Each row is a point on a landscape with many valleys, with its height.
A ball rolls from a point to the lowest of its 2 nearest points, and stops where none of them is lower. Distance is the straight distance between rows; heights are no part of it.
fis: [-16 -11  -3 -19  26  -4 -33  21  13 -17 -35  24 -23  20  22   6  28  29
 -16  15  14   9 -17  21   3   6 -28 -21]  (h 616)
kegut: [ 12  -5   7   1 -27  13  19 -35  -2  -3  39 -31  16  -2  -6 -32 -20 -11
  -2 -51   0  16  21   0  -1  15   3   4]  (h 341)
feki: [ -9  34  12   2  27 -12   6  -1  13  28 -30  11 -11  25  -1  -3  31  22
 -15  35 -15  18  -8  19  30  11   9 -47]  (h 388)
Sotu: [-24 -20 -23 -25 -29  18  10 -41   4  -6  -5  -5 -21  11  -5 -25  -6 -10
  -8 -26   0  -5  -6  24  11  20  -3  -1]  (h 225)
ginon: [-46  16 -20   5   4 -11  18 -17  37  -4 -42 -11   0 -10   1   2   5   5
 -15  23 -16  -9  19  13  26  17  20 -31]  (h 452)
Puz: [ -3  21  -2  25   3   1   8  -9  19 -19  -2 -29  24 -37 -16  26 -35  -3
 -13  -7 -12 -15  33  -4 -14 -10  -5  21]  (h 328)
Ropil: [-22 -22   7   4 -25   6  33  -2  -7  -1  34  -5  -3   3  15 -18   3 -24
  27 -22 -20   1  20  -9   0  13  36  35]  (h 629)
suk: [ 25   6  16   8   2 -34 -17  43 -14 -14  -2  -2   6  -3 -10  -2   4  -9
  19   5   8  -7 -11  -1 -18 -22  -3   5]  (h 270)
Roka: [ 36  13  -5 -13   4  -4  -5 -10 -32  21  15  17  -3  41 -23 -20  25  13
  11  26   6  12 -36  14  12   3  14 -25]  (h 387)
pugo: [  7  38 -13   4   0   0  18 -33  21  15 -16  -7  13   5 -24 -11  19  17
  -6  43 -19  -5   0  38  27  11  26 -48]  (h 570)
vozad: [-10  -6  -2  10  23  28   4  -9  35   1   1   3   1  -4  22  29 -11   6
 -29   9 -13  -1  28 -21  15  -3  -9  16]  (h 97)
dig: [ 19  27  -4  32  13 -13  -8   6  16 -24  -7 -25  10 -42 -30  29 -24  14
  -5  21 -16 -10  18   7 -14  -2  -9  30]  (h 313)
zikis: [ 29  -9  -5  -1  11  28 -34   7  15 -19   9 -13   0 -22   1  30 -24  -6
 -40  -4  11 -19   5 -25  -7 -16 -43  13]  (h 454)
rara: [ -3   2 -19 -19  -8  29 -11 -45  -2  36   0   1  -4  20   1 -22   6   4
 -31 -11  14  15 -28   1  17  19 -14  -5]  (h 529)
podid: [ -3  -8   0 -21 -11   8  23 -24 -36  30  -4  26 -14  48  -5 -18   1  -2
  51 -16   3   5 -36  15  11   0  18 -29]  (h 275)
tama: [-12 -13  14   8  21  12  14  10  -9  22  22  20  -2  16  30  11  15  -2
  -1   6 -22  19  14 -29  14   5   8  14]  (h 525)
bor: [ -3 -24  -4   0 -29 -10   4  34 -23 -30  24 -28  15 -24   9  -2 -30 -33
  15 -26   6 -10  15 -27 -27 -13  -5  25]  (h 401)
kema: [ 31  29   4  16   3 -31 -23  28  12 -30 -18 -31  22 -25 -40   8 -23  -6
   3  -3   5 -20   9  14 -29 -20 -17   6]  (h 252)
kadof: [ 13  12  -3 -21  18   5 -33  -9 -12  21 -25  19 -27  33 -15  -1  20  21
 -30   1  22   7 -44  10  10   7 -39 -28]  (h 560)
zise: [-48 -13  -9 -19   1   8  19 -21  -8  26 -36  30 -30  21  14  -9  -1   2
  27 -11  -4   8 -21   3  12   6   5 -21]  (h 677)
fupad: [ 57 -20  -6  -7 -11  47 -35  -8  -6  29  46 -15  28  -6   4  -6  -3  -9
 -23 -15  14   7 -11 -24   7  10 -16  13]  (h 369)
lod: [-18  17  15   5 -13 -46   2  26 -20   9 -29  18 -13   2 -19 -12   1 -10
  36  -7   9   9 -37  21 -32  -6   9 -16]  (h 113)
Fad: [-21   1   5  14  29  -8  15  21  37 -11 -23  11  -4 -22  15  36  12  25
   4  31 -14  -6  25   9   6  -4  17   5]  (h 352)
folil: [  4  -5  21  16  18  17  -4   9 -16  32  26  13   9  11  16   7  -1 -14
 -19 -17 -11  28  13 -41  13   5 -10   0]  (h 542)
Voge: [-12 -11 -11 -13  22   4   0  14  40 -23 -19  16 -16 -10  10  23  20  26
  -1  47  -3 -16   7  17  20  -4   8  -8]  (h 370)
Gim: [-10 -18  -2 -23  -4 -10  -9  13 -25   5 -27  33 -30  22   3  -6 -11  -9
  38 -19  19  -8 -40  -5 -17 -26 -11 -10]  (h 134)
virez: [  6 -39   1  -6 -39   8  23   0 -25 -20  45 -24   1  -5   3 -28 -18 -25
  28 -47   9  -2   8  -9 -11   8   9  28]  (h 648)
fufa: [ 53   9 -18 -12 -14   6 -21 -17  -6 -23  20 -13  12   2 -25 -12  -4   1
 -19  14  20 -23 -16  14  -3 -12 -10  -5]  (h 396)
dokev: [ 19  47   8  37  28   1   1  -8  24  17 -13 -15  10 -13 -28  21 -14  20
 -26  18 -20   6  15  15   7   0 -10  -7]  (h 427)
navon: [ -7 -22  -6  -5   1  29   7 -14   3  15  23   5  -8  15  19  -4   8 -11
  -9   4  -3   2   4 -17  16   7   2  17]  (h 503)
ges: [  5  -9 -18 -11 -21 -21 -20  20  11 -45  -8 -12  -5 -29  -8   4  -9 -15
   1   7   9 -39  -1   1 -22 -27   3  21]  (h 495)
panu: [ 41  -2 -22 -23  -7  16 -12 -13   9  -9  11  -5  -4   9 -17  -4  20   8
 -23  40  16 -24 -16  20  10  -3 -11  -8]  (h 430)
tubib: [ 19  39  10   5   7 -24 -10   6  -9  10 -21   9   1  14 -26 -16  17  12
  -2  23  -6   5 -15  27   7   0   4 -40]  (h 527)
voso: [  1 -41   7   5 -11  21   6  31 -32   9  33  11  -6   7  29   6  -5 -23
  22 -10  -9  12  10 -44  -3  -1  -1  25]  (h 748)
beb: [-18  15 -18 -17   0  -1  -6 -31   7  13 -29  12 -18  22 -10 -22   7  12
 -23  14   3  12 -29  22  19  19  -6 -42]  (h 504)
vifud: [ 28   3   1  -4   2  -4 -14  17 -13  -5  15  -1   2   5  -9   1  -1  -4
  -8  13   5 -13  -5  -9  -1 -15 -11   4]  (h 306)
boz: [ 62  12   3 -12   5  27 -14 -33  -3  40  39   1  26  20  -7 -25  23  19
 -11  20  12  19 -27   1  17   6  12 -15]  (h 475)
kovak: [ -9  30   1  31  32   9   7 -24  42  11 -22 -15   1 -23 -10  32 -19  20
 -41   8 -23   8  26   1   7   5  -6  -1]  (h 437)
rumu: [-27   9 -17  -4  14   1 -22 -23  36 -13 -38 -10  -2 -10   5  10 -18   7
 -49  -9   5 -11  11  -1  10   2 -19 -10]  (h 460)
dades: [ -4 -15   7  14  39  39  20   8  29   6  21   9  -7 -11  26  43  10  16
  -7  27 -27   4  30 -17  19   2   7  25]  (h 41)
vepo: [  1 -21   0 -19  22   7   1  11 -13  11   4  32 -23  29  24   6  45  21
   8  37   1  10 -12  -4  18   4   1  -4]  (h 381)
pibu: [ 16  37  21  19  31 -21 -19  18  16  -1 -37  -3  -6  14  -8   9  20  22
  -4  31  -9  -1  -8  34  12  -7  -9 -28]  (h 512)
mek: [ 15 -11 -15   2 -21  -3   4  25  13 -39  20 -16   4 -34  -6  15 -12 -14
  18  14   0 -40  10  -1 -18 -21  17  36]  (h 481)
lagom: [ -2  -5 -21 -28  -5  -3 -38 -11 -18  -4 -40  12 -29  16 -13  -7  -9   5
  -5 -22  32 -12 -44  11 -14  -3 -45 -19]  (h 613)
kes: [ 33  -4 -25 -11   7  35 -10 -21  32  -1   6 -12  -8  -6  -8  19  11  23
 -31  38   9 -22 -12   9  14   3 -22   7]  (h 414)
nen: [ 54  -5 -13 -17 -10  46 -29 -25   3  35  41 -10  18  11  -2 -19  23  10
 -26   9  23  -1 -17  -6  17   8  -8   6]  (h 423)
nat: [-20   9   5  20   8  14  39 -36  18  41   9  -1   9  20  16 -12  12  -4
 -15   4 -26  22  26  -1  35  20  28  -6]  (h 421)
Lugod: [ 18 -14  20   1 -30   0  37 -18 -31   5  46 -18   7  15 -12 -23  -8  -5
  46 -46   4  24   7   5   2  21  26  10]  (h 598)
dipi: [-29  13  -5  13  -5  19  14 -35  24   2   4 -20  18 -11  11  -1 -25 -15
 -27 -27 -16   2  29 -13  16   6   3  10]  (h 366)
mukal: [-12 -28  -9  -6  -9   3 -13   9 -15 -15   7  -2  -2  -5  16   3 -24 -21
  -5 -30  14   8   7 -39 -14  -6 -25  22]  (h 612)
Duka: [-25 -33 -20 -31 -10   6  -3  -6 -24  -8 -18  32 -31  12  10  -3   7   0
  30  -2  19 -13 -31  -4  -3  -2  -7   1]  (h 36)
zunik: [-18 -12   2   3 -43 -20  29  10  10 -19  16 -10   4 -30   1  -3   9 -21
  32  13  -3 -28  11  15 -22  -8  47  33]  (h 363)
noba: [ -7  -4  -2  -8 -20  17  15 -50  -2   9  18  -7  -4  14  -7 -30 -11  -6
  -6 -39   7  16  -1  11   4  21   4  -1]  (h 290)
ruga: [-29 -19   5  14 -19 -14  14  32 -12  -9  14  -7  18 -24  19   9 -18 -27
  21 -22  -4  -3  21 -35 -23 -11  10  33]  (h 377)
datam: [ 41 -13   0   8  -6  33 -30  10 -11  18  38 -16  30  -5   7   1 -31 -21
 -24 -25  11  20  -2 -45  -1   1 -30   2]  (h 321)
zul: [ 26  30  17  -4 -21 -41   6   6 -37  -7   0 -26  39  -3 -32 -22 -17  -7
  28 -25  26  20  -8   5 -33  -2 -11 -18]  (h 266)
zofan: [ 45  23  14  15  40  15 -20   4  21  19   0   2  -6  13  -9  22  13  28
 -22  39  -7   8 -10  17  14  -6 -14 -13]  (h 483)
Malit: [ 39  49  -5   0   0 -17   3 -26  -6   9  -5  -3  16  11 -35 -26  19  22
   0  34  -6   2 -15  37  12   7  21 -52]  (h 549)
devi: [  8 -13  19   8 -22   9  35 -10 -39  17  24 -11  12  16  -4 -15 -29 -16
  43 -55  10  25   0 -14 -13   5   9  -1]  (h 581)
kedar: [-13  14 -16   4   3   8  14 -25  30  -1 -15  -7   4  -3  -2   2   2   9
 -22  19 -14 -12  13  11  19   5   5  -9]  (h 433)
vube: [-14  13  -2   9   6  21 -13 -29  16  15  10 -17  17 -12  14   1 -31 -19
 -44 -38   3  18  18 -32   8   1 -23   4]  (h 394)
debe: [ 20 -24  17  11  44  30 -17  36  10  -8  20  19   1 -17  31  45   5   9
 -15   9  -9   6  30 -29   0  -9 -22  12]  (h 479)
gazo: [-25 -11  -5 -20  12 -13 -11  24   2 -11 -41  38 -33  14  13   1  21  15
  15  14  13  10 -29  13  -2  -3  -2 -22]  (h 630)
bul: [ -2   5 -23 -22  -5   7 -27 -34 -13   7 -25   4 -10  16 -18 -12 -20   2
 -30 -38  33   2 -41  -6  -7   2 -44 -22]  (h 590)
mefot: [ 38   0  -2 -10  11  -3 -43  27  10 -39 -18   0 -13  -1  -5  12  11  15
 -10  25  17 -28 -14  17 -16 -21 -29   3]  (h 184)
nulu: [  2  25  -6   1  17   0   2 -13  25  16 -16   1  -7  16  -8   5   6  22
 -31  33 -12   4   0  14  27   4  -1 -33]  (h 412)
tigo: [ 63  17   6  16  35  25   1   2   6  28  30  -2   5   3  -8  25  10  22
 -13  44 -12   9  -6   0  12  -1  -5   3]  (h 469)
Fudu: [-24 -18  12  16   3   4  19  25   2  -3  14   9  11 -27  26  20   2 -16
  16   0 -18  -4  34 -37  -1 -10  18  38]  (h 353)
nomop: [-55  18  23  21  12 -33  17  10  23  17 -32  11   7 -23  17  17   6   0
   8   7 -16   7  34   0   8   6  22   3]  (h 310)
Sote: [-24 -31  -7  -6 -46   0  21  -4  -2 -32  23 -25  -7 -17   8 -20 -25 -31
  20 -43  -1 -17  17  -4 -19  -2  18  36]  (h 636)
levug: [  7  -3   0  -3  15   3  -5   1  -1   9   4  16  -7  18   8   3  21  11
 -18  22   2   4  -6  -3  15  -8 -10  -3]  (h 344)
darik: [ 30 -16  31   0  35   6 -17  45 -19  17  15  33 -14  29  22  17  37  15
   3  23 -13  15  -3 -15   5  -9  -2  -7]  (h 435)
tol: [  2 -54  -7 -20 -27  32  14 -17 -19  11  39   0 -22  10   8 -24   0 -23
  14 -38  -3  -3   4 -13   4  20   3  32]  (h 723)
Rebag: [ 20   6  -5  14  -3  -2  14  13   8 -20  16 -16   9 -32 -11  24  -5   6
  21  33 -15 -22  21   8 -14 -11  18  30]  (h 468)
luv: [-64 -12  -1   0 -23 -20  28  -5   0   5 -22  20 -18 -13  11  -5  -3 -17
  41 -18   1   1 -14   8 -21   4  33   6]  (h 653)
fav: [  1 -10 -16 -37  16   8 -25   7  15   5 -14  26 -23  27  13  11  47  32
 -23  23  21   0 -24  14  15   7 -34 -22]  (h 600)
Vuzo: [ 53  16   4  -3  16   3 -21 -11 -15  28  19   8  13  25 -17 -15  15  11
 -15  11  14  21 -32  -1   5  -1  -3 -28]  (h 434)
fito: [  0  -1 -15   4   2   8  18  -8  26 -18   1  -2  -5 -18   2  15   3   7
   1  36 -17 -17  14   8   7  -1  20  18]  (h 455)
Ketar: [ -9 -16   4   2 -12  -6  22  14 -42  12  17   0  -1  11   5 -12 -17 -19
  45 -29   1  17  -9 -23 -21   1   9  14]  (h 562)
ravak: [-47   1 -11  -5   7 -19 -13  -7  18 -21 -50   7 -13  -9  11   0  -8   2
 -22 -11   7  -4   5   0   2  -1   3 -14]  (h 480)
vife: [-21 -19  -9   2  38  17  -5  15  41 -23 -13   6  -2 -23  26  41  -1  21
 -26   5  -7  -6  37  -8   3  -9  -9  15]  (h 140)
soz: [ 18  31   8   1 -19 -41  -7  16  -9  -7 -12  -4  10 -13 -30 -12  15   1
  21  29   3 -20 -16  36 -15  -7  24 -18]  (h 109)
sof: [  2 -17  19  15 -20  13  32  -4 -24  23  48 -11  14   8   9 -19  -2 -21
  30 -26 -15  20  22 -14   4  18  25  18]  (h 615)
vele: [-30  16   2   8 -25  -5  36 -27  16  -1   3 -28  18 -14  -5 -18  -6  -7
   8  -5 -24 -17  34  31  12  17  35  -4]  (h 368)
Naz: [-42   0   9  14   5  -6  26   7  22  -4  -9   6   7 -21  22  20   2  -4
   8   7 -19   0  35 -13   7  -7  24  21]  (h 330)
Gimu: [ 13  49 -12  16   2  -7  10 -31  20   3 -25 -23  15 -21 -37   0  -6  18
 -19  33 -19  -8   8  41  13  13  13 -34]  (h 583)
Sose: [  7  -1  -4 -13  -6   7  21 -18 -31  32  14  20 -14  38  -1 -19  22   9
  29  16  -1  14 -32  14  18  11  23 -15]  (h 333)
Tikan: [  4 -35 -22 -40   5  16 -25   8  -3 -22 -14  19 -25   8  14   6  41  22
 -13  24  28 -17 -19   2   4  -3 -34   0]  (h 619)
goliz: [-22   3   4   1 -34 -32  23   6 -13 -12   4  -7   8 -12  -5  -6  -3 -16
  29  -7   6 -10  -4  17 -26  -3  34  12]  (h 386)
fodun: [-12  10 -10  -6 -28   8  23 -51  19   0   4 -24   7   1 -12 -30  -1  -1
 -14  -7 -16  -3  14  40  20  21  30 -18]  (h 334)
Meso: [ 14  49  -2  16 -18 -13  14 -38  16 -11 -10 -36  37 -29 -39  -6 -18  17
  -2   1 -12 -17  21  38  -4  11  16 -24]  (h 592)
ligev: [-15  -9   7  19   8   5   2  23   0  -6  10 -12  23 -19  16  20 -27 -26
 -10 -28 -16   4  37 -48  -2  -4 -13  21]  (h 207)
Pozet: [ 12  14   9   9 -15  -5  20 -13 -22   6  33 -22  40   3 -12 -21 -20 -11
  11 -37   7  20  17 -13 -11   9   5  -3]  (h 378)
vuvim: [-58 -17  -8 -14  -3  -7  11  -7  -4   1 -37  36 -24   0  20   2  -9   0
  27 -24   6   5 -17  -7  -9  -2  12  -4]  (h 665)
gulu: [ 26 -10  14   4  40  22 -36  26  18 -17   2  -1  -8 -10  17  36  -4  12
 -35   2  -2  -6   8 -13  -6  -9 -37   9]  (h 466)
gad: [ -4 -22  23  -6  26  -9  -3  41 -22  10   7  38 -25  21  26   6  29   8
  22  23  -1  20 -15 -13   0  -8   7   5]  (h 413)
Loko: [-31  22  -9   2   5 -13 -13 -32   9   7 -34  -2  -3   7  -1  -5 -23  -5
 -47 -20   2   8   5 -10  11   5 -15 -24]  (h 440)
Lefan: [ -1 -40 -11 -16 -26  12  24  -4 -15   1  32  16 -20  11  15 -17  27 -11
  41   7  -8 -11  -2   3   2  12  35  34]  (h 287)
regi: [  1   5   9  10   3   5  19 -15 -25  26  24   2  11  20  -1  -9   4  -5
   9 -13  -5  22  -1 -12   6   8  13  -4]  (h 443)
Nonaz: [-22  11  34  18  16 -37 -13  48  -4  -7 -29  20 -15   3  13   5  33   6
  18  16   0  10 -11  14 -10  -9  13 -10]  (h 216)
Fusik: [ -6  -2  -9  -4  -2  21  17 -38   6  35  15   5   4  25   4 -23  20   2
 -14  -2  -5  24 -13   6  26  23   9  -5]  (h 490)
gadov: [ 19 -11   6  15   3  13  -2  21  -4  -3  30  -2  13 -12  10  17 -13 -14
   0   0 -18  -4  20 -35   1  -7  -7  22]  (h 244)
lir: [ 13  41   5  18  14  -1 -12 -22  20  11 -14 -10  19   0 -19  -6 -16   2
 -35  -2  -7   4   4   5  12  -3 -12 -24]  (h 411)
Zabo: [-24  36  46  39  21 -35   1  24  29  20 -32  -3  14 -22  -7  22  -2   6
  19  16 -15  -1  25  19 -14  -2   5   1]  (h 267)
bime: [ 40  32  -6  15   8   6 -17 -13  17 -11   0 -20  26 -15 -25   3 -23   8
 -27   1  -2  -7   0   1  -6 -17 -21  -7]  (h 389)
bur: [-11 -37 -15 -25 -18  39   6 -37 -11  21  10   8 -21  18  10 -14   5 -12
  13 -40   9  -3 -14  -1  -1  17 -12  15]  (h 709)
tef: [  5 -30  23   8  30   6 -12  52  -2 -17  16  25  -1 -16  33  25  16   5
  11   5  -7   2  28 -21  -4 -18   0  23]  (h 477)
nenov: [  7  16  -2  -1 -45  -9  13 -42  12 -30  12 -40  27 -13 -17 -25 -30  -7
  -9 -35   2  -6  17  16   0   4  10  -9]  (h 611)
gekun: [ -5 -13 -32 -26 -38 -17 -14  -4   1 -53 -15 -20  -2 -17 -13 -18 -18  -9
  -2   0  19 -35 -16  19 -19  -8   0   6]  (h 514)
Zibi: [-15  22  19  15   1 -47  -2  13 -29  18 -37   0  11   9 -20 -13 -13  -6
  24 -28   8  19 -19   5 -25  -4  -6 -14]  (h 168)
Lag: [ 55  19 -11  -1  -3  -3 -24   0  -6 -15  14 -21  30   1 -26 -11 -24  -1
 -21 -11  24  -7 -13  -3 -10 -12 -30 -15]  (h 359)
binid: [-47  10 -22  -8  -4  -6   8 -18  19   9 -43   1 -21   9  -5 -10  13  10
 -10  22 -11   3 -15  19  24  24  12 -48]  (h 474)
kov: [ -8  13  10   9   3  27  22 -44   6  50  28  -1  12  23   3 -30   1  -6
 -12 -25 -13  36   8  -2  19  25  22  -6]  (h 456)
mur: [-14  16  31  30  31 -16  -5  37  25 -11 -21  -2   0 -34   9  42 -10   5
   9   5 -14  -1  34   4  -8 -11  -1  25]  (h 294)
lide: [ -3  40  -4  18 -25  -8   7 -34  17 -18  -4 -41  40 -32 -26 -10 -38  -4
  -5 -22  -1 -13  36  21 -11   1   7  -9]  (h 601)
fufas: [-47  -8 -20 -10 -27   6  25 -49  23  -5 -10 -14 -13   1   3 -26  -8 -13
  -8 -21 -17  -3  16  18  15  30  27  -3]  (h 286)
tazot: [ 11 -12  -3 -24  -4   4   1   1 -47  25  -9  36 -27  37  -2 -11   5  -1
  47  -9  14  -4 -50   3  -3 -10   1 -21]  (h 211)
Bubob: [ -2 -38 -22 -32 -22  10  17   1 -19  -6  14  22 -31  20  10 -19  41   5
  38  34   5 -11 -28  13   7   8  26  14]  (h 219)
matag: [ 32   5  -6  26  14   7 -11  26   6 -31  19 -27   7 -41 -18  40 -31   0
  -2  13 -18 -17  18 -13 -20 -10 -18  38]  (h 298)
Gan: [ 25  29   9   1  40   6 -21   9  39   7 -29   2 -14  25   0  21  22  35
 -27  32  -4   1 -12  38  19  -1 -21 -39]  (h 498)
tid: [ 14 -15 -24 -19  21  20  -6   4  44 -24  -9   2 -17  -7   5  34  16  38
 -26  42   4 -15   3  12  15   1 -20  -6]  (h 390)
Zimis: [-41 -13  15   2   7 -19  14  27 -11  -2  -5  38 -15  -3  22   2  18  -2
  35  -2   4  12  -8 -13 -13  -5  24  10]  (h 526)
Nez: [ 18 -11  -4  -4 -14  10   9 -20 -18   3  36  -6   8  13  -1 -17   6 -11
   2  -4  -1   1   1   1  12   4  12  11]  (h 473)
vem: [-10 -50   2  -5   7   9   3  36 -16 -15  25  34  -9 -11  35  15  17  -1
  17  13  -1   2   9 -32   1 -11  10  35]  (h 459)
dutef: [ 16  -6  12  13  10   6 -12  19 -24   9  15 -12  22   1   0   2 -33 -25
 -18 -36   6  22   2 -46  -7  -8 -34  -3]  (h 278)
lagid: [ -1  25  19   3  27 -19   2   2 -16  37 -14  25 -10  34  -4  -4  17  14
  -4  10  -6  34 -22   9  17   3   3 -31]  (h 356)
roso: [-13  -2 -10  -1 -42 -14  11  -8   4 -35  11 -33  14 -18  -5 -14 -26 -17
   5 -24   7 -22  14  13 -13  -2  15  14]  (h 624)
safis: [-49 -23  -5  -2 -37  -7  39 -11   3  -5   7   1 -13 -13  12 -18   0 -20
  31 -21 -12  -4   7  14  -8  12  46  26]  (h 642)
Nugu: [  6  24  19  15   4  -9  14 -13 -34  36  19  -8  31  20 -14 -14 -17  -9
   8 -40   3  37   8 -19  -7  12  -6 -19]  (h 410)
kugad: [ 22 -58  -8 -10 -25  32  -5  14 -30  -1  49   2 -10   9  10  -8   1 -22
  20 -22   5   6   3 -30  -5  11 -10  30]  (h 736)
Papek: [ -1 -24 -10  -8 -34   3  20   3   3 -21  25  -3  -8  -4   6 -12  17  -8
  24  18  -9 -22   6  13  -2  -1  36  28]  (h 331)
firaf: [ -3  23  48  46  33 -19  -8  49  17  13 -13  -1  12 -24  -2  36   3  12
  29  24 -16   2  27  21 -22  -3  -2  21]  (h 281)
neba: [ -8  -2  -7   5 -13 -18 -10  23  -4 -36  -6 -27  21 -23   5   2 -38 -29
 -10 -31   5 -11  17 -32 -25 -16 -20  21]  (h 422)
pebop: [ 30 -23 -10 -12 -23  19  -9   0 -17  -9  37 -18  16   3  -2 -12 -14 -18
  -5 -12  11  -7  -1 -14  -8   0  -6  15]  (h 502)
muze: [ 20  -3  -1   9   7   4 -23  23   4 -27   7 -28  17 -22  -8  20 -41 -16
 -24 -17   3 -11  16 -32 -15 -16 -34  14]  (h 438)
meno: [-35 -25 -29 -27 -14   9   2 -26  -2 -14 -26  10 -27   5   3 -11   4   2
   3  -5  10  -9 -20   7   4  13  -5   2]  (h 143)
lirem: [-14 -15  -8 -15  -8 -10  10   2 -19   3  -7  25 -27  14   4  -8  19   4
  27  14  -2  -2 -25   5  -1   2  17   8]  (h 135)
Nakev: [-25  23   7   3   9 -19   8  -7  -1  14 -25  11  -9  14   4  -7   9   4
  -5   2  -9  15  -8   0   9   6   4 -17]  (h 319)
Kog: [ 33   5  18  -1  19 -19 -31  40  -7 -19 -10  12 -15  15   6   3  19  10
   4  23   4  -8 -16  15  -7 -19 -13  -3]  (h 231)
fek: [-42   1  -9 -16   7 -26  -1  18  23  -8 -44  23 -28  -2   7  -1  28  17
   8  29   4   5 -15  25  10  12  15 -37]  (h 643)
nin: [ 17 -11   0 -26  29  11 -32  15 -20   9 -15  25 -34  35   9  10  38  26
 -13   6  23  11 -34   8  -2   4 -43 -19]  (h 582)
tugez: [ -1 -30 -14 -19  -8  19 -21  -8  -6 -13   5  11 -14  -4  15   4  11  -1
 -23  -5  20 -11  -6 -23   3  -1 -30  15]  (h 574)
Sir: [ -9 -33   3 -15   8 -12 -11  41  -8 -20   7  35 -20  -2  24   7  29  10
  21  14  14  -4 -17 -10 -10 -17   6  17]  (h 436)
zek: [-28 -25 -11 -20  -8  26  32 -35  -7  31  -2  16 -26  30  10 -22   6  -9
  20 -25  -4  10 -18  10  15  19  11  -2]  (h 693)
nozo: [ 52  13  -8   7   6 -14 -37  32   4 -44  -9 -22   0 -12 -26   6 -15   2
  -6  16  10 -31  -9  15 -21 -28 -30   5]  (h 224)
gomat: [-32  -1   2   3  -6 -33  13  24   8  -6 -17  22 -10 -17   8   3  14 -10
  17  16  -3  -7  -1   3 -11  -9  28  11]  (h 511)
mak: [-17  20   6  13 -10   2  38 -29  10  27   2  -9  18   2  -6 -13  12   3
   3  13 -27   2  23  20  26  18  39  -9]  (h 393)
vidu: [  7  14  24   0 -36 -43  29   3 -37  -3  12 -20  30  -2 -30 -20 -10  -1
  50 -20  25  12  -7  16 -28   5  22  -8]  (h 309)
fif: [  0 -38  -9 -16   1  16 -30  16 -30  -7   5  14 -20   4  17  12  -4  -3
  -3 -28  25   1 -14 -44 -14  -5 -42  16]  (h 595)
pep: [ 43  32   0  -1 -11 -32 -21   4 -24 -24  -3 -21  24   6 -31 -25 -13   1
   1 -11  27   0 -18   7 -22 -11 -13 -26]  (h 317)
zuke: [-31  23   0  23  -8   1  20 -21  21   0 -10 -18  17 -25  -2   6 -29 -10
  -9  -6 -21 -13  37   0   1  -2  15  12]  (h 345)
tode: [ 12 -14 -19 -17 -30  -7 -17  -4 -16 -33  13 -21   3  -2 -12 -13 -18 -12
  -2 -14  17 -19 -11   0 -21 -15 -10   8]  (h 528)
kizip: [ 52  -3  24   6  33  11 -10  30 -11  15  24  15  -4  14   8  26  20  15
  -3  41  -8   1   0  -9  15 -11  -8   3]  (h 453)
susot: [-19  32  17  19  21 -24   2   5  16  13 -27  -4   8 -13  -2   8   1   6
  -8   6 -20   0  19   3   6  -4   4  -9]  (h 288)
doke: [-61   1  -1   3  -7 -32   7   4  15 -18 -35  11  -3 -23  14  -5  -1  -8
   3  -7  -2  -1  12   1  -3  -3  25   3]  (h 497)
tet: [ 49 -13   2  20  11  21  -2  33 -10 -14  37 -10   8 -24  -9  31 -13  -9
  13  21 -18 -12  17 -21  -9 -13  -7  33]  (h 276)
zam: [-13  20   7   8  24   4 -29 -13  20  10 -15  -6  10  -1   7  10 -22  -5
 -57 -29   3  14   8 -25   4  -2 -31 -11]  (h 416)
tuzu: [ -6  28  40  24  21 -28   2  39  14  13 -25   8   0  -7  -3  12  29  13
  23  32  -6  -1   6  24  -5  -7  16  -9]  (h 245)
tar: [ -8  17   9   6 -20 -50   5  32 -14  -3 -14  17 -12 -11 -21  -9  27  -7
  35  23   9 -10 -22  34 -24  -2  33 -10]  (h 49)
zod: [ -5 -11 -28 -18 -23  11 -14 -22   2 -19   1  -6  -5   1  -1 -15  -6  -9
 -26  -3  13 -24  -3   4   1   0 -13  11]  (h 551)
mamem: [-25  -3 -21 -22  -8  32 -20 -42  -3  28 -21   5 -17  17   3  -5  -4   1
 -36 -38  26   7 -29 -13   4  13 -38  -9]  (h 563)
tav: [-18 -15  12  22  29   6 -11  30  18 -25  -7   2  12 -29  23  37 -24  -6
 -12 -15 -13  -3  41 -32  -8 -12 -12  25]  (h 176)
Gemi: [-22 -23   8  -4   2 -10   7  27 -31   2  -3  27 -16   4  18   3  -6  -9
  41 -21   3   9 -13 -33 -22 -16   1  13]  (h 543)
Guf: [  9   2  21  20   8   1  11  27 -20  11  21 -22  42 -11   5  13 -25 -28
   0 -24  -8  19  33 -37  -4  -4 -13   6]  (h 239)
kom: [ 16  21 -20 -22   6   1 -29 -18   9   7 -24  -1  -8  19 -19 -16  15  17
 -41  23  18  -2 -34  21  18   6 -20 -36]  (h 534)
fof: [  1  36  12  11  -5 -38  -1   1 -20   7  -9 -14  28   0 -21 -20 -17  -2
   4 -22   2  18   4  10 -14  -6  -5 -18]  (h 217)

Call two points neighbours if one is among the 2 nearest of the other. Go from one point of each pair to the other, from neighbour to neighbour, staying as low as possible. Name the highest point that can't be avoided.
Duka / Lag: goliz
Duka / susot: panu
dades / mefot: dig

Two balls start at each pair of points below. Name the first point that both come to, or write never.
mamem / navon: Sotu
boz / pebop: never
tama / Zimis: never
